Points on a hilly landscape, in no order, each with its height.
A climber steps from a point to the highest of its 2 nearest points, and stops where none of them is higher. Distance is the straight distance between rows; heights are no part of it.
Q_449: [-16  -8  30   3  29  14   3 -11  -4  19 -20 -10 -12  37  10  18 -11   1
 -18 -18 -11   8 -11  20  11  24  -8  -1   0  13 -13   3  10 -15   7  12
  24   7  -6  26 -13  19  14  -3  10  -8  36  23 -49 -22]  h=269
Q_293: [ 34 -13  31 -14   0 -12  20   2   7 -36 -16 -18   1 -20  -9 -17  14  -4
  19 -14  -7 -19 -22   3   6 -33   2  23   6  -9   8  -3  10  23   1  -1
  -9  -4   5  30 -12  30 -33 -18  19   2 -20  -2  27 -11]  h=353
Q_223: [  1  22 -30  -5  -1  23 -22   1  -8  10  -5 -10 -14  10 -11  28 -24   7
 -49  38 -24   7   1 -20  13  35 -16   1 -17 -12   7   4  -7   2 -16  20
  11  25   5   4   6 -56  12  10 -42  -4  13   0  -9  23]  h=206
Q_578: [-24  -6  -3   2   5  -9  -2  -6 -18  15   0  10   2 -21  13  -9 -31 -11
  14   7  34  30  -2  11   9   5   9   8   7  -1 -18  22   1  15   6   5
 -20   0 -20 -11  11 -21  25 -13 -26 -16  -5   1   8  20]  h=412
Q_809: [ 22   3 -34 -14   3  11  -2 -14 -32 -27   9   1 -22 -18   8  -6 -10 -25
 -21  17   0  17  -2  22  -1 -13 -13  -7  10   5   0  -6 -13  22  34   7
  -1  13 -10   6  26 -48   9   0 -30 -30 -25  -9   4   6]  h=440
Q_331: [ -4 -12 -15  -8   9   9 -12 -40  -9  24  -8  -7 -29  21  13   1 -18 -13
 -11 -19 -11  -2  -6  29  -2   0 -30 -37  23  26 -13  -1  14 -12  26  -3
  23 -10 -13  10 -23 -10   4  -1  -6  -3  19  22 -34  -4]  h=90
Q_279: [ 19   3 -10  -5 -29 -21 -16  27   9 -10  16  -2  27  -1  10  -8  31 -16
   1 -10  20   6   7 -23  -6 -39  12   8 -14 -24  48  -6   0  -9  21  -5
   1  14  17   1  21  25 -13   1  29 -12 -17  -4  14   8]  h=175
Q_490: [ 28  21 -39  -7 -11  17 -28 -14  -3 -27  13 -16 -14   5  -7   6  17 -13
 -45  21 -17   4   3   3  -3  -3  -8  -9  -7   4  21 -28 -10   4  22   9
  20  11   9   5  17 -31  -1  11   4 -23 -15  -2  -9 -10]  h=16
Q_740: [ -8   0 -24   9   2 -17  10 -11   2  10  19  23  -7 -15   0 -19   7 -15
  19 -18  10 -20   3  16   4 -21   8 -31  10  12 -13 -18   6 -15   6 -36
   3 -26  -8 -20 -15   3 -20  -1  23  13 -12   8  24   5]  h=73
Q_525: [  9 -23  18 -13  20  10  -8 -15  -5  -8  -7 -14  -1  34   7  -3  10   2
  -2  -4 -14  -9 -23  36 -28  22  -6   5   3  11 -12  -6  28 -14  28  29
  -3  -9  -5  17  -1  26  18   5   6  -8 -14  14 -20 -27]  h=359
Q_48: [-19  -5 -13  10   3  -9   0 -10  -4  22  -7   0  -2 -11   8  16 -35   0
  -6   6  12  22  17 -19   5  20  -7  -1   6 -16   8  10 -18   5 -28 -13
 -10  19 -16 -11  -1 -26   3 -13 -41  31  26   1 -14  39]  h=327
Q_613: [ 13  -9   3  10 -28   0 -11  -6  14  -9   8 -17  25  -6  10  -3  -4  -3
  12 -20   5   7   0  -9 -19  -6 -11  -4  32  -9  24   3  -9  17  -6  -1
   2 -16 -10  -5   7  25  16   0 -21  41   5  -7   9  22]  h=220
Q_79: [ 13  -2  19 -11  15  25  10 -18  16 -14 -24 -13  -2  27 -20  -1   7   0
  14 -16 -38 -35 -26   6  -8 -14 -20 -11  -6  22  -1   3  19   7 -10  20
  25 -16  12  20  -8  19 -11   5   6  11   9  -6   6 -19]  h=318
Q_417: [-24   2 -14  20 -10 -17  10   7  26   7  27  25  11   5  -1  -6  14  19
  20 -11  12   5  11 -11  -3 -13   5 -12  -5  -3   8  -6 -15   4 -17 -34
  -9  -6   4 -24   5  12  -6   6   2  33  16 -18   6  13]  h=523
Q_581: [ -6   6 -25  -6  18  14  -4 -16  -9 -12  -5 -13 -15  16 -17  16 -25   3
 -21  23 -14  20  -5   9   8  21 -16  -3 -17  -1   3   4  -7  15  -9   5
  -6  15  -7   2  10 -42   9  -7 -43  -3  11 -12 -18   7]  h=241
Q_51: [-26  -7 -13   2  14  -2 -11  -4  20  -2   8 -13  -5  17  12  15   1 -13
  -8 -14  12  44   1  16  -2 -13  -9   0 -17  -3  27   1 -14  23  -1  -7
 -11  26   2  -3  40 -12  23 -10 -20   2  40 -21 -33   3]  h=457
Q_536: [ -1  -6 -37  -7  21   1  23 -18 -26 -14   6   5 -27 -16   5 -10 -22 -31
   2  -8  15   6   2  40  -9  -1  -7 -15  10   7  -8 -21   1  10  18  -3
  -9   5 -17 -13  10 -41   2 -18 -23 -10 -14  -4  -1  -1]  h=507
Q_891: [-24  11  -3  23  -7  -7  20   5  12  12   7  28  -2  -4 -14 -11  -7  28
  27  10  10   2  10 -10   7   4  18  -7   8   1 -27  10 -17   6 -31 -24
 -20 -16  -8 -13 -13   3  -8   3  -9  21   5 -12  19   1]  h=445
Q_128: [ -1  16  24   8   6  13   5   1 -18  11 -17  11  17  18  17  -3  14   8
 -10  -8   3 -16   0 -13  26  19  15   2   1  21 -28  21   1 -33  21  30
  25 -12  -4   5 -20  -3   8  10  17 -32  33  -5   8 -10]  h=205
Q_725: [ -4  19 -18   3 -22  -3   4  14 -14   4   6  21   4 -35   0  12 -25  -1
   4  25  13  25   9 -28  23  -7  14  12 -13 -23   6  11 -37  17 -23 -11
  -9  28   6  -2   7 -37 -13  -1  -5  -2 -11 -14  29  33]  h=270
Q_175: [-12  -1  -5   0  -8   4   0  -7  50   2   9  -9  13  30  -7  -2  31   7
  13 -17 -19   4   5 -10 -19 -25 -14 -19  -7   2  19  -2   2   6 -12 -13
  -2 -15   6  -7   9  41   1  15   0  31  28 -25 -16  -5]  h=700
Q_110: [-27   3  -8  14   2 -10 -16  -3  -7  45   1   2 -12   2  20  21 -24   8
 -17  16   8  31  21 -12  15  23  -4 -17   1  -7   2  13  -6 -20  -4  -6
  -4  22 -19 -12  -8 -23  13  -7 -14   4  25   8 -42  20]  h=280
Q_277: [  8  -8 -13   0  17   5  -5 -34  -5   2  -8  -4 -18  14  -5   9  -5  -4
  -9 -18 -23 -27   3  27  -8  26 -17 -38  17  23  -7 -17  12 -20   7  -8
  28 -15   1   4 -30   0  -4   3   0  22   4  23 -14 -12]  h=111
Q_382: [ -2  22  21   9  -1   9   3  22 -29  17  -8   9   3   1  18   8  -5  20
 -14  16 -13 -16  14 -26  18  47  22   5  -2   7 -32  19  -3 -43   3  30
  10   1   1  -1 -16 -16  15  10   8 -41  -1   5   2  -9]  h=179
Q_47: [ 15  -2 -41   9   3  -1  15 -16 -10 -26  12   4 -10 -14   2  10 -14 -10
 -12  -1   8  14  17  10  -7  11  -2 -16   6 -18  19 -24 -27   7  -8 -17
  -8  24  -6  -9  14 -38 -11 -11 -28  23  -7 -28   0  23]  h=330
Q_705: [  3  -3  32   0  -1  -6   9   6 -21   5  -8   9   0 -29  -7 -18 -11  -4
  32   9  28   1 -17  -4  17 -22  15  32   9  -1 -28  25   4  23   2   0
 -12 -15  -7  18  -3  -2 -10 -11  24 -25 -14  -1  37  -3]  h=173
Q_358: [-11  -4   9  12 -10  -7 -14   4 -12  17  10  -4   8 -10   9  -7 -13  10
  17  10  16  18   3   2 -12  17  10   1  15   0 -13  12   3   3   3  11
 -15  -9  -5 -13   5   5  27   9  -7  -4 -18  11  -1   7]  h=473
Q_479: [ 14  -1  10 -14  -6 -14  -2  37  12  -5   1  -3  23   2 -13  -3  35 -12
 -11  -4  -2 -21   2 -19 -13 -27  15  27 -24 -17  33 -22  27 -19   2  -2
  -5   8  21   2  12  33 -17   6  25 -15 -20   9  10  -4]  h=149
Q_685: [ 26  -1   0 -12  -4  13 -12  10   2 -40   5 -26   8  -3 -13   4  13 -18
 -22  -1 -12 -17  -9  -8 -19  -2 -10  22  -5 -19  33 -25  14   6   2  15
  16   2  10   8  10  13  -5  -5   6  11 -21  14   8 -14]  h=278
Q_75: [  5  -6  19  14 -19  -7   3  12   6   0  -1  -2   9 -10 -10 -27  17  12
  43   7  39   6  -8 -14  10 -35  17  27  18 -10  -6  22 -10  25   4 -13
 -23 -10  -8  13   1  26 -20  -2  22  -3 -10 -22  30   2]  h=147
Q_761: [ 14  -6  35 -10  -9 -13  12  40   9   6  -7  -4  13 -16  -7 -13  37  -9
   9   0  12 -26  -7 -25   9 -40  22  42  -5 -24  13  -1  23  -3  -4 -15
 -18   3  25  22   0  35 -28   0  44 -23 -20  13  18   2]  h=125
Q_285: [ 27   7 -39   0 -11  14  -6 -22 -17 -34  10 -15  -8  -2  -6   1   0 -12
  -8   0  -7  15   4  11  -8 -17 -12 -19  11  -4  25 -11 -33  21  13  -4
   7  14  -7   6  26 -40  -3   0 -33   2  -7 -33   3  10]  h=381
Q_764: [-14  -2 -18  -4  12   4  -7   2  18 -15   4  -6  -3  10 -10   6  11 -14
  -1  -5  -1  10  -5   2   0 -25 -12  -3 -34  12  28 -11   5  16  -4  -3
   4   9  13  -8  20  -5   5 -12  -3  -5  20 -11  -5  -9]  h=583
Q_683: [-13  -4  -4  -8  24 -24  20   3   5   7  17  20  -7 -12  -1 -15  10 -16
  12 -20  -2 -36 -12  19  -9  -5   5 -19  -7   8 -18 -24  28 -18 -10 -28
  -6 -21  17  -6 -10  17 -13   1  30  23 -30  39  17  -5]  h=94
Q_655: [-22 -28  15 -11  33 -16  20   2  31  -9 -17  22  -4   7   8  -8  19 -14
  19 -19  11   2  -5  20   0 -11  -3  13 -21   7   9  -1  24   8  -2  -6
  -7  -5  -8   3  -5  44  -7 -12  -1  13  25  10  -1 -19]  h=276
Q_651: [ -3  -3 -24   8  -4  -7   1 -14 -12  15  16  20  -4 -27  25  -5 -17 -18
   0 -13  31  10  13   8  -6  -3  -1 -19  18  -4   6 -13 -14  -9   3 -13
   5   0 -11 -27   5 -25   6  -5  -8  11 -11   6  15  31]  h=42
Q_130: [-24   7  -1  -5  17   7 -13   1  16  20  11   0 -10  30   3  19   9   8
 -35   4  -9   0  -3   6  -6  23   2   2 -32   8   4 -20  15 -30   3   4
   9  10  24 -18   4   5  21   7  30 -16  20  16 -40 -26]  h=606
Q_270: [-20   0   2  -8  -2  -7 -17  -2  29  31  12 -10   2  40   5   9  16   9
 -14  -9 -18  -4   4  -6 -23   0 -11  -6 -16  16   5 -10  24 -24   0  -6
  11  -1  27 -18   3  28  17  18  24   7   9  17 -34 -24]  h=522
Q_927: [ 24 -13   1 -13   2   3  20   1   5 -26  -7 -12  -9 -11  -4 -19  16 -34
  25 -26 -15 -26 -12   0 -15 -46 -15   4  10   2  20 -14  25  20   5  -4
   7  -3   1  11   4  15 -23 -15  11  13 -25   5  28  -6]  h=301
Q_28: [ -6  -1  -8  -1   8 -19  16  25  10  -7  20  12   8 -11  -2  -1  25 -10
   5  -7   2 -19   2   0  -7 -21   3   0 -25 -11  15 -27  16 -10  -9 -26
  -8  -4  21 -15   7  14 -16   1  25  14 -26   9  10   5]  h=121
Q_716: [ 12   2 -40   1   9   3  14   7  -9 -22  15   8 -17 -28   9  12 -16 -16
 -24  -4   8   4   8  11 -12  25  -2  -3  -8 -26  21 -40 -15   1  -5 -14
  -4  24  11 -28  16 -36   7  -4   4  16 -32   1   8  23]  h=293
Q_117: [ -9   2  -3  15 -25 -11 -27  11   9  24  19  -7  19  12   9  -4  11  25
   7   5   5   9  16 -15 -16   8   2  -5   8   5  -8   3  -1 -14   6   0
  -2 -10   6 -25   0  20  20  17  11   7  -5   0  -4  -9]  h=539
Q_834: [-17   3 -16  10  -7  -7 -14  -4   8   0  19  -1  10   6  10   5  -7   6
  -1   0   8  38   8   1  -8  -3  -2  -8  -4  -8  13   7 -25  12  -3  -4
 -16  22   4 -19  35 -21  23   5 -21  -4  11 -29  -9  17]  h=384
Q_773: [  0   5   3 -12  -4  15 -16 -11   7  14   6 -17   6  39  -4   1  17  10
  -6   1 -27  -5  -5  -2 -18 -13 -24 -19  -7  25  -1  -3  14  -4   5  16
  21 -10  17  -5   8  12  19  20  14 -10   4   3 -18 -26]  h=493
Q_338: [ -4  -3  18 -15  12  30  -2  -6   3   8 -12 -16   1  31 -14  -8  13  -9
   0  -8 -35 -28 -33   8 -10 -28 -23   1 -10  29 -15  10  30   2   4  31
  20  -7  21  20  11   7  13  14   9 -33  -2   4   3 -29]  h=395
Q_99: [ -4 -18  23  -5  19  -9  27   5  36 -12 -19  20   6   8  -4 -21  23   3
  42 -23  -2 -25 -19  12   0 -28   6   7   0   1  -7   6  28   0 -10  -7
 -17 -20  -6   9  -9  59 -24  -1   9  13  -4   0  28 -11]  h=228
Q_170: [ 34   7  -1  -5 -18  14 -10 -12  -8 -33  -4 -19  12   7 -17  -5  19   6
   5   9 -11   0   1   4   4 -12  -1 -12  12   4   4   2 -14   5  19   9
   8 -11 -17  23  -7   1 -16   9  -3  -8   2 -33  -1  -7]  h=488
Q_86: [ 20 -10  -5 -17  11  16   4  -8  17 -14 -22 -13 -18  14 -15 -13  22 -30
  16 -27 -45 -40 -20   9 -21 -43 -28 -11   5  20  10  -1  38   5  12   8
  21 -15   7  16  -1  24 -20   1  16   1 -15   8  17 -16]  h=262
Q_986: [ 24  -4  29 -23   4   6  21  29  -9 -16   6  -8  -6 -40 -15   9  -7 -17
   0  16  -1 -22 -14   3 -13  12  12  34   6 -34 -10  -5   9  16  -8   6
 -24   3  28  13   1   3   5  -7  25 -16 -52  23  21  -4]  h=91
Q_919: [-12   6  12  21   8  -4  23  -8  -4  17 -21  18  -4   2  -2 -12 -12  28
  19   2   2 -11  16  -9  12  26  14 -18  13  13 -33  19 -10 -15 -18  -4
  -7 -18 -26   3 -35  -7 -18  -1 -23  19  14  -6   8   1]  h=386
Q_978: [-29  -7   9   7  18   9  -7  -4   8  22 -13 -17 -20  26  -9  28 -23  -7
 -17 -12 -11  21  -5   9  12   4 -19  -2   1   6   4   6   1  10 -12  -7
  21  20  -5  23  -2  14  12 -12  -1  11  40  17 -55  -4]  h=310
Q_698: [-18   7  38  25  -4   1  -2  20  17  14 -16   1  18  18   1  -7  -2  35
  14  -4  -2 -11  -1 -32   4  18  10  15   2  10 -24  27   2  -8 -28  21
  13 -13   8   3 -13  30  12   7  -2   7  35  -1   5 -15]  h=477
Q_902: [ -2   4 -21  -7  13   5  10   1 -10  -4  18   6 -18 -30  -8   6 -11 -21
  -7  -2  -9 -21  -4  14 -16   4  -7  -6   1  -5   0 -30   7   7 -12 -19
   7   2  20 -19   0 -22  11   0   9   1 -34  24  14   5]  h=261
Q_641: [ 33 -10   6 -19   7  13 -10  -3   1 -24  -4 -30   3  19 -10  -3  30 -10
 -20  11 -19 -12  -9  18 -30   7   0  20  -4  -9  12 -20  28 -11  18  29
  -2  -1   9   8  10  21   6   7  15 -15 -35   5  -7 -29]  h=313
Q_162: [-19 -10  38   9  16   2  -2  -7  -4  20 -18  12   7  27  26  -2   7   1
  -4 -27   7  -3  -6  11  17  17  11   9  -1  14 -21  21  14 -25  24  24
  18  -7 -13  12 -26  33  14   0  17 -14  44  11 -16  -8]  h=234
Q_799: [  1   2   7 -10   0 -13  22   4 -26  -8  -7  22  -2 -44   1  -4 -21 -22
  10  10  29  12   0  -2  27 -11  15  11  -5  -7 -13   8 -11  18  -5 -10
 -12  -2 -18   8  -2 -24 -18 -25  10 -11 -13   3  41  14]  h=202
Q_278: [ 13  -9  24  -6  -3  -6   6  12  30   2 -14   4  12  20  -3 -20  37   0
  20 -19 -10 -29  -4  -3   0 -38  12  12  -6  -1   9   7  38 -19  11   1
  -2 -15   0  11 -11  65 -24  11  29   4  -5  -4  21  -6]  h=194
Q_155: [ 29  15   4  -9  -9  16 -18   4 -35   3  -7  15 -10 -41  10  13 -11  -6
 -29  28  -9 -16   9  -6  13  23  -4   3  16  -8  -4  -1 -12  -5   3  14
  14   1  -8   8 -16 -21   8  14 -14 -12 -32  34  14  14]  h=45
Q_346: [ -7  29  -1   1   3  32 -13  13  -9  15 -11 -10   1  18  -9  26 -14  18
 -43  16 -27 -10   2 -28  16  48  -6   3 -15   4  -8   5  -5 -16 -18  27
  28   9  10  -4  -9 -37  16  11 -14 -16  22   6 -16  -3]  h=180
Q_323: [  2   3 -37  11 -10  -5   4 -18  -5   3  15  21  -6 -18  11 -16   7 -31
  16 -24  25   4  10   7   4 -36  -7 -30  18  12   6 -14 -10   5  19 -25
  13 -12  -8 -10   3 -22 -16  -9   8   3   3 -15  20  24]  h=56
Q_163: [ 13  13 -21   1 -28  -5  -9   5  -6 -20   3   3  11 -29   3   6  -7 -15
   3   7  13  21   1 -25  24 -36   5   3  -7 -13  24   7 -32  27  -4 -13
   3  24   7  15  18 -31 -22 -11  -3  -5   6 -26  24  25]  h=235
Q_294: [  4   8  35  -6  -3  -8  14  41   5  -8   2  18   8 -26 -15  10   9   1
   2   5   8 -18 -10 -21  24 -13  26  32 -21 -20   1  -1   0   0 -15 -13
  -2  -2  26  15  -6   6 -29 -11  40 -19  -8  15  18  -5]  h=102
Q_841: [ -7   5 -19   5  -5  -8  -7 -13 -17   4  11  -1   4   2  19   0 -21   8
   0  18  16  49  17   6   5  11   5 -15   8 -11   2  26 -28   1  10   2
 -34  18 -23  -6  27 -33   6   4 -57  -6  16 -34 -17  29]  h=319
Q_224: [ 13  -9  17  -1 -16 -18  28  23   0  -8   6 -11   1 -32  -4 -16   8   5
  29  -1  28   1 -10 -14   6 -31  21  32  12 -28   0  -5 -10  27 -13 -24
 -25  -1  16   9   3  10 -28  -5  36   7 -35  -5  27   8]  h=126
Q_788: [  6 -16 -16 -10  13   2  26 -24 -11 -19  -1   1 -14   2  -8 -16  -5 -20
  31 -14  -3  -5 -13  33 -21 -22 -12 -19  12  19  -5  -8   0  22   8  -4
  -1 -10 -11  -1   1  -7 -11  -9 -16   0 -18  -9   7 -14]  h=615
Q_115: [  9  -4   8  -4   4   6  14 -19  -6 -25 -16   0   8  13 -16  -3  -1  12
  15   9  -6   8  -1  10  17   4   1  -5   2  16 -14  16 -15   7  10   9
  -5 -10 -26  15  -9  -3 -21  -2 -32  -2  22 -38  -5 -12]  h=401
Q_544: [  9 -13   6  -2 -12  -6 -19   6   9 -10  17 -19  17  -6  11   6   4  -9
  -9 -18   9   1   3  -4 -22   2  -8   8   9 -18  33 -20   9   0   2   2
  11  -1   4 -12  10  21  10   3   1  34 -12  15  -4  12]  h=246
Q_34: [ -1 -27  10  -8  20 -15  12   1  13  -7   2  -5   5  20   8  -9  14   6
  16  -6   4  -5  -9  32 -36  17   7  12  -2   0   1  -9  24  -8  11   5
 -23  -5  -2  -5  -1  40  10   3   6   9 -25  13 -13 -16]  h=410
Q_481: [-16 -14 -28   4   5  -8  -5 -37  10  25   7   4 -27  15  24 -10  -7 -27
  10 -32  10   4   4  31 -12 -21 -29 -35  17  28  -4 -17  19  -5  30 -23
   6  -8 -14 -15  -9  10  11  -7  17  -1  20  20 -30   3]  h=72
Q_837: [ -7 -17  16  -6  21  -8  19 -20  17 -22 -25  11  -2  11  -1  -3   4   0
  14 -16   2  -4  -1  21  11  10   1  -5 -13  14  -1   6   3   3   0  -6
  -3 -12 -17  13 -16  25 -15 -16 -19  18  35 -14  -2 -13]  h=326
Q_576: [-10  13  14  -4   1   1   1  28   8   1   5  14  12 -14 -20  14   5   9
   3  14  -8 -11  -8  -9   4   5  15  23 -28  -6  -5  -1   7   0 -16   3
  -7   1  25 -11   1  -6  -1  -6  23 -18  -8   4   2 -12]  h=80
Q_134: [-12   1  32  16  -8 -13  -2  16  12  -2 -16   8  19 -10  -4  -3 -15  23
  17  10  20   0  -3 -22  15  12  14  29  -4  -4 -12  33  -7  16 -35   9
  -3 -11  -4   2 -11  22   7 -11 -15   9  24  -6  14  -1]  h=424
Q_487: [-11  -1  -1  17 -24   0 -13 -20  11   8  -2  -7  14  11   2  -6  -5  12
  18 -10  12  23  13 -19  -8  -1 -13 -17  33   1  -3  25 -16   9  -2  -9
 -12 -12 -23   7   4   6  14   1 -35  28  35 -22  -5  16]  h=227
Q_857: [ 28   9 -19 -11  -9  11 -25  -9 -20 -11   1  -2   0 -13   7  10   2 -12
 -38  13  -9  -5   3   2   8  10  -8  -9  -2  10  10  -6  -5 -17  25  13
  23  -1  -6   4  -8 -25   7   5  -3 -19 -10  14  -1   1]  h=29
Q_926: [  9   8  36  -3  -8  -5   0  30  16   4  -5  -2  24  20  -2  -5  43  17
   2 -11 -10 -38  -3 -22   4  -1  20  16  -7  -1  -4   7  20 -29   2  10
  17 -10  25   9  -5  48 -18  19  39  -8   0   2   7 -21]  h=162
Q_943: [ -6   6  -2   9 -13 -12 -17 -15  -8   5  -8  -9  12  23   4  -9  -5  23
   5  13  16  39  23  -8   5  12   6 -10  15   3 -12  30 -23  -2  11   6
 -25   2 -35  15   7  -5   8   1 -54   0  36 -31 -24   7]  h=264
Q_381: [  8  23 -20   5 -26  -3 -27  11 -23   3   4  10  10 -21  15  11 -22   2
 -13  31  17  32  14 -22  19   5  11  -1  -5 -20  17  21 -25   0   7  16
 -14  29  -6   5  12 -37   8  10 -20 -23 -14  -7  13  35]  h=311
Q_424: [-11   7  -5 -10  18   3  31   3 -17  -3  -8  15 -16 -35 -22   5 -35  -5
  10  24  -2   0  -4   0  17  13   8   7 -11  -8 -24   3 -10  21 -30 -13
 -23   8  -6 -11  -6 -28 -12 -14 -10  -3 -14  -8  25   7]  h=238
Q_828: [-44  -5   2   9   8  -6 -11   3  23  24   1   2  -5  16  -3  18  -1  10
  -1  -7   0  28   7   1   9  -7  -7   0 -15   8  10  14  -8  16 -20 -16
   1  14   0  -8   8  12  14  -4  -9  16  53  -1 -39  -4]  h=370
Q_68: [-10   3  -8  -9  23   4  -2  11  17 -12   1   5  -3  11 -16  16  16 -12
 -20   1 -17 -16  -9   4  -3   0  -6  11 -48   1  17 -23  20 -12  -5  -4
  11   6  25  -7   7 -10   3  -8  23 -15   5   8  -8 -20]  h=743
Q_665: [  4 -23   4   0  -2 -13   7  -7   0 -10   4   1   6  10   1 -28  15  -5
  35  -6  16   4 -10  24 -16 -19   8  -1  13   7  -7   1  12   5  21   5
 -18 -16 -19  -2   0  28  -8  -5   1  -1 -16 -16  10  -6]  h=487
Q_460: [-15  -5  15   8  -6 -11   6   2   7   6 -10   8  16 -13  -1  12 -31  12
   1   4  15   8   7 -22  19  20   0  11  -1 -12   3  13  -9   7 -36  -9
  -3  -1 -15   3 -13   1   0 -19 -27  34  27   9  12  26]  h=374
Q_551: [ -6   0  -9  12 -23 -13 -24   4 -16   5   7   7  15 -17  17 -10 -17  -5
  15   7  44  35   4  -8  14 -19   9   9  11  -7   3  26 -18  13  15   7
 -12   9 -17   0  27 -26  19  -2 -18 -21   2 -14  28  31]  h=361
Q_695: [-21  -1  -1   7  -7  -5 -13 -20  -9  44  -2  -1  -9  25  24  -4 -17  20
 -10   5  11  29  14   4   8   9  -7 -24  25  21 -25  19  -3 -24  23   1
  -5  -3 -26  -6  -4 -10  17   0 -13 -19  27   5 -44  -2]  h=237
Q_139: [  9  16   8  -4  12  34  -6   0   1  -3  -6 -16  -2  17 -18  24  -2   3
 -45  -4 -39 -33 -12  -8  -2  40  -7   7 -11   2  -5 -13   8 -17 -19  28
  40  -3  27   3  -8 -10  11  12   7   2   6  17  -8 -18]  h=156
Q_156: [ 42   1  24  -8 -17  12  -1   2 -17 -25 -15 -26  -3 -17 -10 -12  10  -3
   6  10 -10 -11 -14   0   6 -23   5  12  16  -6  -4   7  -8  23  20  13
   7  -7   4  37 -10   4 -26   1  24 -16 -23 -10  10 -16]  h=411
Q_45: [-30   0  -7  29 -17 -10  -5  23  24  24  29   4  11  16  -2  -5   4  33
  11   0  -8  19  16 -20 -23   3   3   2  -1  -6  -6   5 -15   8 -22  -8
 -22   5  14 -42  10  11  22  14   1  27   5  -9  -6  -1]  h=616
Q_233: [  8  12   8   4   7  13  16   0 -12 -15  -9  -4  -1  15 -23  -1   8  37
  -2  27 -19  -5   2   1   6  23  19   3 -11   5 -24  10 -21  -3  -3  13
  -5   2  -5   2 -10 -11 -14   9  -3 -15   0 -32  -8 -24]  h=328
Q_58: [ 14   2 -10  -2 -22  -9   2  19   2 -31   8   2  17 -22   3   2  10 -13
   3 -10  17   6   0 -20   3 -30   9  14 -13 -27  39 -13 -21  19  -2 -13
   2  18  16   3  17  -5 -20 -14  20   9 -10 -12  23  12]  h=203
Q_903: [-12 -11 -19   7   9  -8   0 -22   2  13  12   0  -7   3  22  -3 -10  -8
   1 -20  23  26   6  28 -10  -2  -3 -25   9  11   1 -14  -4 -10  16 -14
  -6   4 -11 -21   5  -4  11 -11  -5   7   8   2 -25   3]  h=53
Q_488: [ 33   7  28  -5 -21   6   1  21 -19 -16  -1 -11   0 -47 -14   4 -21   6
  -6  20 -11 -17  -7 -13  -1  22   4  37  20 -21 -12  -1 -11  26 -22  15
   1  -1  12  11  -7   2   2   1   6  -1 -47  24  25   8]  h=76
Q_260: [ 13  10  -4  -2   2   3 -10  -3 -29  11   0   8  -7   1  16   2  -8  19
 -19  31   1   8  15   9   5  46  12  -3  -2   2 -22   8  -5 -37  27  26
 -11   6 -13  -5 -10 -19  23   8  -4 -38 -17   4 -19  -3]  h=184
Q_299: [-17  -8  -1  12  15 -17  14 -15  -5  28 -12  15 -13   4   7   5 -14  23
  -4   0   5  -3  23   7  11  39  10 -29  12   2 -17  -6  -6 -30  -7 -18
  -3  -9 -26  -7 -37   0 -19  -2 -14  36  19  14 -25   6]  h=335
Q_535: [-12   5  -9   0  21   9  14  -8  -5   1  -6  13 -10   3 -23  12 -16  15
  -7  25 -13  -1   0   5   9  26   4  -1 -21   5 -12   1  -7  -1 -16   0
  -6   8   0 -11 -14 -29   1  -4 -17  -5   8 -11  -9   1]  h=279
Q_852: [ -2   5 -18  -4   0   1 -14 -23 -17  31   8  -2 -26   8  26   2 -15  24
 -23  27  -3  15  17  12   3  32 -12 -29  16  15 -22   0  -1 -28  21   4
 -12   5 -16 -25  -4 -36  23  11 -15 -22 -13  12 -39   1]  h=207
Q_752: [-30  -1  20  15  -4  -1  -5  11  41  18  -7   7   8  29  -2 -13  20  32
  26  -6 -12  -5  -3 -18  -6  -8  -4  -2  -4  18  -6  19   5   3 -23  -6
   3 -15   5   1  -7  42   5  17   2  25  32  -4  -1 -19]  h=556
Q_931: [ 14   3  25  -5 -20   5 -23  15 -18   2  -7  -4  14 -34   6  11 -24  -9
 -17  11   1 -12  -1 -19   4  30  -4  24  20  -9  -5   8   6   5  -8  29
  14 -11   2   3  -6   1  21   0 -13  -1 -18  39  18  11]  h=60
Q_864: [ 15  12  -6  -2  -2  17 -16 -19  -7   5  -2  -8  -3  18  -1  13   9   4
 -33  -9 -30 -35   8  -1   1  28 -11 -26   6  24  -6 -19   9 -32   5   6
  48 -10  14   2 -22  -4  -2  18  17  10  11  20 -10  -9]  h=132
Q_880: [ 18   2   2  -6  -7  -1  24  31  -7  -5  17 -10 -12 -38 -12   0   8   1
   2   5  -6  -9  -7   0  -9 -15  10  24  -2 -35   5 -24  -9  23  -9 -18
 -17  14  32  -2   9 -11 -14   8  36   2 -56   2  10  -1]  h=108

Where does a climber stop that starts at each point below?
Q_323 -> Q_45
Q_155 -> Q_170
Q_294 -> Q_45
Q_260 -> Q_175
Q_86 -> Q_68
Q_613 -> Q_788
Q_903 -> Q_170
Q_705 -> Q_170
Q_926 -> Q_170
Q_902 -> Q_788

Call two points neighbours if one is among the 2 nearest of the other. Go from one point of each pair to the other, from neighbour to neighbour, staying as high as possible. Name the lowest point that can't be avoided.
Q_175 and Q_45 -> Q_417
Q_788 and Q_170 -> Q_613
Q_68 and Q_45 -> Q_382
Q_68 and Q_170 -> Q_86
